Each row is a point on a landscape with many peaks, with its height.
A climber steps from a point to the highest of its 3 nearest points, and stops where none of them is higher. Distance is the straight distance between rows; heights are no part of it.
Z_225: -3  10  7  -3  1  10  4  -7  12  3  -5  h=518
Z_299: 5  24  10  3  -13  5  17  18  6  5  -14  h=153
Z_804: 5  -16  -1  8  3  -1  0  22  1  -19  4  h=352
Z_31: -1  -2  10  -7  -2  8  -4  -1  10  -7  -5  h=674
Z_841: 6  25  9  1  -14  2  18  14  10  6  -15  h=135
Z_607: -7  -34  -13  6  14  -19  -22  -5  -14  9  22  h=420
Z_6: -5  -14  -7  -7  11  -7  -8  -18  -24  -4  9  h=330
Z_104: -1  11  4  -5  1  -13  3  -16  -3  23  -10  h=386
Z_480: 1  20  8  3  -8  11  15  12  9  5  -7  h=335
Z_333: 0  -18  -12  11  8  -2  1  9  1  -16  20  h=298
Z_354: -1  -8  5  -11  -4  3  -7  2  5  -7  -3  h=629
Z_308: 11  28  -4  -8  -16  -4  17  -1  0  11  -13  h=55
Z_271: -3  12  4  2  1  21  1  7  12  -7  -7  h=649
Z_827: -3  17  5  5  -6  20  11  14  12  2  -8  h=209
Z_183: -4  -32  -6  9  16  -11  -11  -9  0  -5  19  h=636
Z_254: 4  23  1  0  -8  0  17  -6  5  10  -6  h=372
Z_123: 0  -13  -9  -3  -3  -3  -1  7  -6  -11  12  h=401
Z_934: -4  -26  -5  20  16  -1  -16  1  10  -13  22  h=428
Z_685: -1  -8  -6  -11  -7  2  -9  -7  -13  0  7  h=222
Z_461: -1  5  4  0  4  17  -1  9  12  -11  -9  h=685
Z_66: 4  27  -8  -15  -1  -14  12  -17  -13  16  -19  h=247
Z_348: -3  -2  -6  -11  -7  0  -14  -9  -14  9  4  h=232
Z_772: -1  9  9  -4  -2  -3  0  -14  4  16  -8  h=394
Z_32: 3  -9  5  -2  1  4  -6  12  7  -20  -4  h=755
Z_353: -5  -28  -6  2  17  -17  -11  -11  -15  1  14  h=483
Z_518: 11  28  -1  -10  -17  -5  17  5  3  10  -13  h=80
Z_434: 8  21  17  7  -10  11  19  22  10  1  -19  h=164
Z_352: 6  26  -4  -8  -3  -9  15  -16  -7  14  -16  h=331
Z_184: -1  18  2  -8  4  -19  6  -16  -12  22  -16  h=796
Z_396: -3  -18  -11  -2  9  -6  -1  -11  -14  -10  13  h=300
Z_532: 9  25  19  4  -11  4  18  19  10  -1  -24  h=138
Z_423: -4  15  4  1  1  16  5  1  14  0  -6  h=548
Z_338: 0  -11  0  -8  -3  -2  -3  13  0  -15  5  h=597
Z_921: 0  -1  7  -1  2  12  -5  8  11  -15  -6  h=705
Z_339: -4  -3  -12  -11  -1  0  -14  -11  -21  4  5  h=200
Z_118: -1  16  5  0  -2  3  9  -13  8  10  -7  h=429
Z_636: -3  20  4  2  -3  10  14  -2  10  5  -3  h=669
Z_217: -3  -38  -7  11  10  -13  -21  -7  -3  1  20  h=587
Z_432: -2  -7  4  -11  -7  1  -10  2  2  -4  1  h=568
Z_529: -1  5  9  -4  -1  7  -2  -8  10  4  -5  h=598
Z_321: -3  -28  -7  15  16  -9  -13  -7  4  -8  21  h=573
Z_235: -6  -22  -2  27  16  5  -20  5  10  -19  21  h=315
Z_969: -1  -11  -11  -5  1  -1  -5  -6  -14  -8  12  h=251
Z_86: -2  -3  3  -9  -10  -2  -11  -7  -7  12  -1  h=329
Z_3: 4  -15  -3  6  3  -1  1  19  0  -17  9  h=408
Z_561: 10  28  4  -7  -17  -6  18  9  7  9  -17  h=105
Z_285: 6  -7  6  2  5  8  -4  17  6  -23  -9  h=657
Z_650: 2  18  12  5  -8  15  17  21  9  4  -13  h=226
Z_817: 2  -17  -13  4  7  -4  0  -2  -5  -11  17  h=248
Z_443: 3  19  0  -4  -1  -8  14  -18  -4  16  -13  h=607
Z_334: -5  -25  -4  29  15  10  -17  11  8  -19  21  h=242
Z_495: -3  -18  -9  19  11  2  -2  13  6  -15  19  h=263
Z_627: 9  27  14  -1  -14  0  16  16  12  -1  -22  h=122
Z_958: -1  -5  5  -11  -9  3  -8  -2  -1  4  -2  h=456
Z_956: -3  0  10  -8  -6  3  -6  -7  7  6  -5  h=524
Z_818: -3  -21  -8  28  15  8  -11  17  8  -16  20  h=194
Z_179: -1  5  6  -5  -2  -7  -1  -12  -1  21  -8  h=361
Z_876: 1  -11  -9  -9  -6  0  -7  -1  -12  -4  7  h=261
Z_284: -8  -30  -6  -2  17  -19  -14  -9  -21  5  13  h=353
Z_166: 3  23  4  4  -9  6  19  6  7  7  -7  h=438
Z_825: -7  -22  -7  -2  15  -12  -8  -17  -18  -3  10  h=380
Z_101: -2  -7  -12  -9  -1  0  -9  -12  -18  -1  8  h=220
Z_474: -8  5  -5  -9  -3  -6  -15  -10  -17  22  0  h=84
Z_132: 6  22  -2  -3  -5  -5  15  -16  -2  14  -11  h=485

Where does a climber stop that starts at each point below?
Z_529 | Z_32
Z_354 | Z_32
Z_817 | Z_32
Z_254 | Z_443
Z_3 | Z_32
Z_818 | Z_183
Z_334 | Z_183
Z_607 | Z_183
